Points, in no order, along strands that fork, close into loops and pass close to each other.
Points whose rows are less than 68.3 apart are linked; no others are. Some points are linked to none.
siki: [ 15  23 -15  12  20   9  -5  14 -15  16  -8 -13 -18  -6  -9 -19  17  -5
   1  15 -10  -5  -8 -17 -10  -8 -11 -16   9]
Zet: [-14   5 -11   5  19   9 -19   6   2 -20  10   9  20 -10 -16  20 -15   0
   1 -18 -16  -9   6  18  -8 -22  26  27  10]
Simaf: [ 20 -16  16  -8  33  46 -10   9   1  15  -5 -13  21  25 -25   0   8  -8
  11  12 -24   0   1 -14   5 -43   3 -10 -12]
kisu: [ -9  -9   3   0 -14   5   6  17   0   1   9   7  -5  26  12  23 -18  12
  -3  11 -15  13  12 -16 -12   7 -14  -1  -1]
fila: [ 20   8 -16  -6  12  15   9  23 -12   9  10   9 -44  -7 -30   3  -3  -8
  22  30 -56  21  -8 -12 -36 -20 -16 -15  12]
zate: [ 10 -10   2   5 -12 -10  32  -3 -11   1 -14   4 -18  18  34 -11   9  42
   0 -15  27   3   4 -13   7  36 -11  -9  -1]
pap: [  4   2   3 -10 -35 -21  32 -13   4   0   1   8 -58   8  26  -8 -17  -1
  26   9   6  27  10   3 -12  31 -16 -14  13]
lusuz: [ -3  -3   2 -28   7   9 -42  -8   4 -13   2  -5  35  -1 -12  22   3 -11
 -33  -8  14 -10  -5  25  16 -21  17  27 -20]
Tesis: [ -8  -9 -10  -4 -32 -28   0  -5 -20  -4 -21  10   8 -22  19   4   2  23
 -45 -30  42  -2  16  16  22  16  -5   7 -15]
Sevov: [ -4 -10   5   1  -4   1  13 -20   5  -3  -2  24  13  15   9  14   4  24
 -22 -23  -3  11  -1  17 -15   5   1   2 -16]
bibu: [  3 -32  14 -16 -20  -5  16 -25   5   3  -3  13  38   9   8   4  10  27
 -38 -37  21   3  -1   7  31  16  -2   3 -20]
murob: [ 12 -41  29  -2  -8  12   7 -36  23  13  20  -1  43   7  -5  -6   6  21
 -22 -23  29  -8  -1   5  18   4   8   8 -25]
porel: [-16  -5 -22 -22 -33 -25  -3 -16  -5 -20  -5  12  21 -36   7  15  -6   8
 -45 -36  43  -5   0  16  29   6  -5  22  -9]
Pevor: [ 11   3 -10 -25  15  31   8  14  -8  11 -12   3 -17   5 -30   6  13 -16
  24  35 -49  15 -10 -23 -15 -25 -15 -23  21]
badu: [  1   5 -15   2  15   0  -4  24  -2   0   3  10 -26 -12 -46   7 -13 -24
  18  30 -39   9  -2  -3 -19 -12  16  -8   6]
zivo: [  2  -1  18 -17 -10  12 -13 -25  11 -15   3   1  36   9   4  14   5  -1
 -24 -16  17   1 -14   4  20  -3   8  17 -27]
pem: [  2  14   1  29 -10  -4  11  -4  -1  -4   6 -14   7 -11  21 -18  -8   5
   9 -31  22 -16  12  12  14   5  -5   5  10]
dil: [  4   0  24 -10  11  23 -23 -12  26   5  17 -23  40  -3   1 -18   7  -5
  -4  -8   6 -30  -8   4  23 -10  13  27  10]
sok: [  0   6   0 -22  20  -8 -23  18  -2   6  -1  -6  -1  13 -25   7  -3 -42
  -6  22 -10  -4  -6 -16   8 -14  13  -6 -26]
zevu: [ -6   6 -10   0   3   7 -34  10   1  -7  -5  10  27   7 -18  26  -4  -2
 -31  -3  -8  -8  11  19  -9 -16   9  11 -13]
Laz: [-25   4  -3  13 -18 -35   3  23 -10  -8   5   3 -11 -35  -4  30 -11 -12
   5   8  14  -3  10  23  -9  26  10  10  -6]
buvug: [-14   8  -6 -28  -6  -7 -35  -5   4  14  -9 -19  17   3   9  -9   9 -13
 -24   0  12  -4 -16  -1  28  -3  11   9 -21]
lodek: [-14  20   3  17  -7 -20  -5 -12   0 -21  11  -8  11 -16  11   1  -3 -23
  19 -20  10 -15 -10  -1  14   3   4   6  16]
vatuz: [  1   3 -10  -5  42  10 -26  49  15 -42  15 -10   5  -2 -30  -5  -5 -32
  30   4 -21 -20 -13 -12   9 -28  -3  13  33]
rofi: [  8  10  11  23  -9  -8  30  29 -31  12  11   6 -34 -17  -5   4 -19 -12
  16  21 -18  11  29  14 -19  11 -23   3  18]
gep: [ -6  18 -20 -15  12   8 -36   3  11  18  -4 -24  12  -1   5 -24   4 -24
 -13   5 -10 -23  -6   1  14  -9  10   4   9]
rup: [ -6  23 -21  15  21   4  -2  15   9 -18   2 -17  -6 -18  -5  -1  -7 -31
  32  11 -17  -6  -8  -8 -12 -22  -8  -6  25]
duv: [-10 -15   0  11 -24 -60   4  -6 -10  -2 -11  27 -31 -10 -10   1  -3  -3
 -23  19   8   2  -3  -5  -5  39  16 -28 -31]
regan: [  5   4   5 -15  26   8 -15   9 -17  22  -5   3  11  27   0 -13  12 -16
 -11  15 -15  -4  -6 -17  -6 -16   4 -15 -16]
magos: [ 13 -20 -24  -1  -3  -2 -11 -23   3  23  12 -17  10   0  26 -21   6  13
 -38 -25  47  -3  -2  10  15   6   7  18 -13]
renab: [  1   5  -2 -20   8  11  -3 -15  17   8  19 -13  24 -14   7 -22  16   3
  10 -12  23 -30  -6  -2  19  -5  12   9  14]
zib: [  0   5 -11  17 -20 -32  -2   5 -18  12 -15   3   0  -9  26  -3   0  15
 -31 -12  25  -3  15   4  16  17  -8  10  -5]
rig: [  4  12 -12  -3  18  31  30  -6   7   9   0   6  10 -10   8   2   8  -1
  30  16 -20   2   7  -9 -24 -26 -15 -11  25]
zase: [-12  -2   5 -19 -27 -10   8 -27   4 -16 -11  18 -11   7   6  -6   7   4
  -1 -25  15  29 -20  -1  14  24   1  -7 -33]
konil: [ -3 -15  -5 -10 -38 -36  -1  -8 -23 -16 -20  35  -9  -5   1  14  -1  23
 -47 -28  36  11  12  11  18  23 -16 -11 -19]
Zanoz: [ 18 -17  -8  -2 -11 -14  12 -11   1  13  -4 -11   0  -1  37 -29   8  21
 -13 -41  54   1   6  -3  26  10   8  20  -7]
Viv: [  3   9   1  22  -1   2  18  30 -18   7  13   2 -18 -14   0   0 -12  14
   5  -2 -22   1  23  15 -21   1 -13   7  24]
Danu: [ 16  -9  25  -5  19  35  11 -29  20  16   2 -18  27   7   3  -7  20   3
  23   3   0  -2  -3 -14   8 -29  12 -15   7]
Bop: [  7 -16   9   8  17  18  10  -3  21   2  21  13  25  15  -7  18  -3  16
  -9 -19 -18   0   4  14 -21 -11  14   8  -4]
gepi: [-29  11  -7  15  -6 -21  -3  27  -5 -16  16  15  -9 -23 -20  17 -27 -13
   7   2  -7 -12   1  22 -21  -6  11  15   8]
betat: [  9   3 -12  29 -10  -4 -12  13  -8  -2   4  -5  16 -12  24  10 -14  15
 -37 -11  22 -12  18   9  -5  -1  -6  13  -4]
gafot: [-11  -1 -17 -17 -17 -10  -9 -15  12 -18   0  -1  23 -22  13  -5   5   9
 -13 -39  32  -9 -22  10  34  12   6  28   0]
tize: [  6  -2 -15  17  -6   4 -25 -12  21   4  10 -16  18  -7  16 -32   4   8
 -28 -31  36 -22   0  17  10  -5   9  26   9]
femit: [  7  -7   2  25  -3  17  19 -12  15  10  12  -8  22   1  11  -7  -7  18
  -7 -18  14  -6   9 -10   0  -7  -5  -3   4]
dus: [  2   6  31 -11  15  29 -17  -8  11 -11  -2  -8  21  28 -16   9   9   0
   3   2 -12  13 -11   0  -5  -7  11   6 -20]
fese: [  0   6  -7  15  23  18 -37  30  11 -30  21 -11  24  -1 -12   1  -5 -24
  20  -6 -18 -27 -16  -2   4 -32  -4  20  40]
tamim: [-10  10   4  19 -17 -21  16  17 -14   0  21  -3 -39 -20   4  13 -21 -14
  18  24  -5   0  17  -5 -20  23 -14 -14   4]
taz: [ -2  13 -22  19  -6 -16 -24  22 -18  -6   6 -10   0 -24   8  12 -14  -9
 -24  -4  15 -20  12  20 -12   1 -11  22   1]
pufo: [  4  15 -29   7  14   1 -21  17   3   1  -3 -30   4 -18  14 -18   3 -24
   6   6  -5 -22  -8  10   1 -22  -2  10  34]
Bebot: [-15  -5  14 -21 -19 -20   9 -22  -1  -5  -7  16 -27  35   2  -6  10  12
  -3   6  -4  24 -15 -15  -1  32  -2 -15 -26]
tapur: [ 15 -11  22 -13  34  50 -17  -5  25  12   0 -35  30   6  -8  -7  13  -7
  15  22   1  -7   0  -3  18 -52  13  -2   3]
vib: [  0  -3   2   8  32  20 -39   0  26  -5  15 -18  34  -6  -4 -19   6 -14
   5 -11  -4 -35 -13   8  14 -32   7  30  34]
pibe: [ 31   2  -7 -13  28  51   5  14   3   1  -5  -2  -2  11 -33   0   9 -12
  15  27 -43  17 -13 -15 -12 -50 -19 -26  21]
pagut: [  3 -28   6   4 -20  -9  15 -26   3  -2  -4  17  15  14  22   7   1  38
 -23 -33  16   4  10   9   7  22  -5   1 -13]
Talu: [  8   8   2  -8 -20 -11  39 -13   2 -17 -14   4 -31   6  16 -12   7   3
  30  -1  10  22   1   1  -4  34 -18 -15   3]
fug: [ 23 -45  23  -1  27  12  -1 -22  24  29  15 -11  36  11   3 -12   5  10
 -15   4  25 -16  -1   0  17 -12  16  12 -25]
Fidon: [-26  13  -6 -11  -6 -16 -18   8   6 -10   3  -3   8 -12  -7   7  -2 -11
 -11   4   2 -12  -9  -5   7   8  13   3 -19]
mobab: [  4  17   0   6   7   2  -2  -4 -26  18  -5  19 -29  12 -12  -5  13  13
   5  20 -30  10 -10 -17 -16   6  -2 -17   7]
mekom: [ -6   5  13 -11  13  13 -18  -2   4 -20  -8  13  17  18 -25  29   2 -17
 -11   6 -22  12   6  17 -16 -12  14   1 -30]
pav: [ -7  29  -1  26   5   1   6  -1   2 -16   3  -6 -10 -29  -3 -13  -3 -28
  33  -1   0  -9   0   3  -4  -2  -9  -4  34]
Pegi: [-14   5  -2  -1   0 -20  -2   8  -1   2   4  16 -30  -6 -31  12 -13 -25
   9  26 -35   4  -6  -4 -24  10  16 -12 -10]
Mim: [-17  11   3  15 -26 -22  17  21 -13  -9   1  -2 -28 -15  11  32 -21   6
  -1  13  10   4  16   5 -12  37 -10   2  -3]
puvag: [ 11   0   3  14 -19 -33  28  14 -40  12 -20   5 -55  -4  15  -6  -3  19
  14  31  -7  22  10  -1  -8  52 -23  -2  18]
maku: [-12  -8 -10   8 -14 -47  12   1 -10  13 -10  14 -32 -14 -22  11  -4 -13
  -1  30 -18   2   0   2 -20  30  10 -13 -18]
fim: [-22   0  -6  -6 -27 -43   1  -7 -15  -1 -20  20 -28   1   3 -11   3   0
  -9 -12  21  11  -6  -3  20  27   7 -16 -28]
Foli: [ -6   7  -7  19  -2 -27  19   6 -35  14 -29   8 -36   8  16 -10   1  13
  13  19  -1  13   6  -4 -13  28 -10  -6   5]
vobuv: [ -3  -1   1  -6  -1   7  15 -25  22 -11   7  -7  29 -12  14  -8  15  22
   4 -36  34  -8 -23   3  16  11   8  16   2]
sebeg: [ 12 -16  45 -14   7  26 -22 -22  10  -1  -3 -10  37  21 -12  11   8  -2
 -10  -3   0   1  -1  12   7 -22  20   9 -28]
ker: [  0  10 -20   9  15  24  17  22   3  -9   3  -1  -7 -18  -8   4  -8  -7
  36  22 -22   8   3 -11 -28 -33 -24 -13  42]
nitis: [ 18 -27 -12   4  -8 -19  14  -5  -8  14 -13  -5  -7  10  32 -26  15  39
  -8 -28  42   1   2 -22  40  26  -1  -7  -7]
Bapin: [ -9   5  12  -7  -3  -2  -9 -10 -10   3 -14  17 -30  29  -3  -6  14  20
  -3   7 -17  20 -12 -14 -15  13   8  -7 -16]
sil: [-12   0   5 -13 -39 -13  17  -3   9  16   8  14 -41  25  21   3  -7  13
   4  20 -10  20  16  -5  -8  36 -17  -7   6]
zozul: [ 23 -15  15 -10  30  54   7   5   7   9  -6  -8  14  21 -24   2   6  -9
  29  25 -28  19   4 -19 -10 -47 -10 -18  13]
Mazi: [-14   8  -7   7  12  -6 -14  21  -2 -29  12  13  -3 -14 -30  29 -19 -13
  19  -5 -27  -7   6  15 -12 -17  13  16  18]
Ner: [ -3  23 -17  34  -2 -16  -6  24 -21  -3   0 -14 -13 -26   9  -6 -21 -18
   1  11  20  -2  11   6 -10   5  -5   8   2]
deker: [ -5 -12  10 -24 -21 -16  10 -23   1  10   8  19 -30  38  25   3  -8  23
   7  16  -1  32  -5 -12 -10  31 -13  -8  -6]
mebod: [  6  22   1 -21  22   9 -27  13   8 -21   1 -14  13   2 -24   0   4 -43
  11  20 -17 -23  -4  -4   4 -16   6  -7  -5]
Kul: [-18  11  -4  -8  -8  -8   0  -4   3  -7  -2   4  -7   0 -10   7  -2 -15
  17  14 -23   0  -4  -5 -12   8  15  -9  -7]
kizor: [  3 -18  13   6  -2  11  15 -25  13  28  -1  -2  19  16  19  -8   4  15
  -1 -18  16  -4   5 -22  19   3  -4 -18  -2]
kur: [ 12  -2   3   1  -7  -6  35 -14 -13  -1 -28   0 -23  15  36 -22  17  26
  18  -5  16  17  -1  -9   7  22 -21 -28  16]
ruded: [  0  11   8 -17  28  25 -25  30  11 -32  10 -16   5  11 -36   5   0 -33
  25  12 -35  -4 -11  -3   9 -31  15   7   1]
Digo: [  7  -2   5  21  11  16  17  17  -2  -3  21  10   5   2  -8  10 -19  14
   3 -10 -26   4  10  12 -36  -9   2   7  10]
Meb: [ 13 -23  24   1   7  25  23 -29  19  24  -3   4   8  19   6  -3  13  23
  14   8   8   8  -3 -13  -5  -9  -4 -26   0]
lebim: [  1  -3  10  -9   4  27  25 -22   3  21 -12   5  -6  11   0  -1  13  15
  20  17 -27  10   2 -11 -13 -14 -12 -23  18]
zivos: [  0  17 -13  23  -1 -20  16  16 -29  14 -26 -10 -30 -26   9 -11  -1  -5
   8  21   5  10   9   1  -9  21  -3 -15  -5]

A fork is a point with three links, a tip a point with one. Leave the first point through the second and follow the links. Name the first fork or tip that comes.
Mim; tamim => fug
puvag; Foli => Tesis
Viv; rofi => zevu
tize; magos => Bebot
Tesis; porel => regan
Danu; tapur => Pegi

A tip is a point with one link. Name the tips that can be reached along the links from each point below, in the order of the rows.
taz => regan, konil, puvag
mobab => siki, tize
zevu => fug

How many points has the smallest loop of links through each point below? Write 0 if it is on no loop.
zozul => 19
pav => 10
zevu => 6
Laz => 0
magos => 0
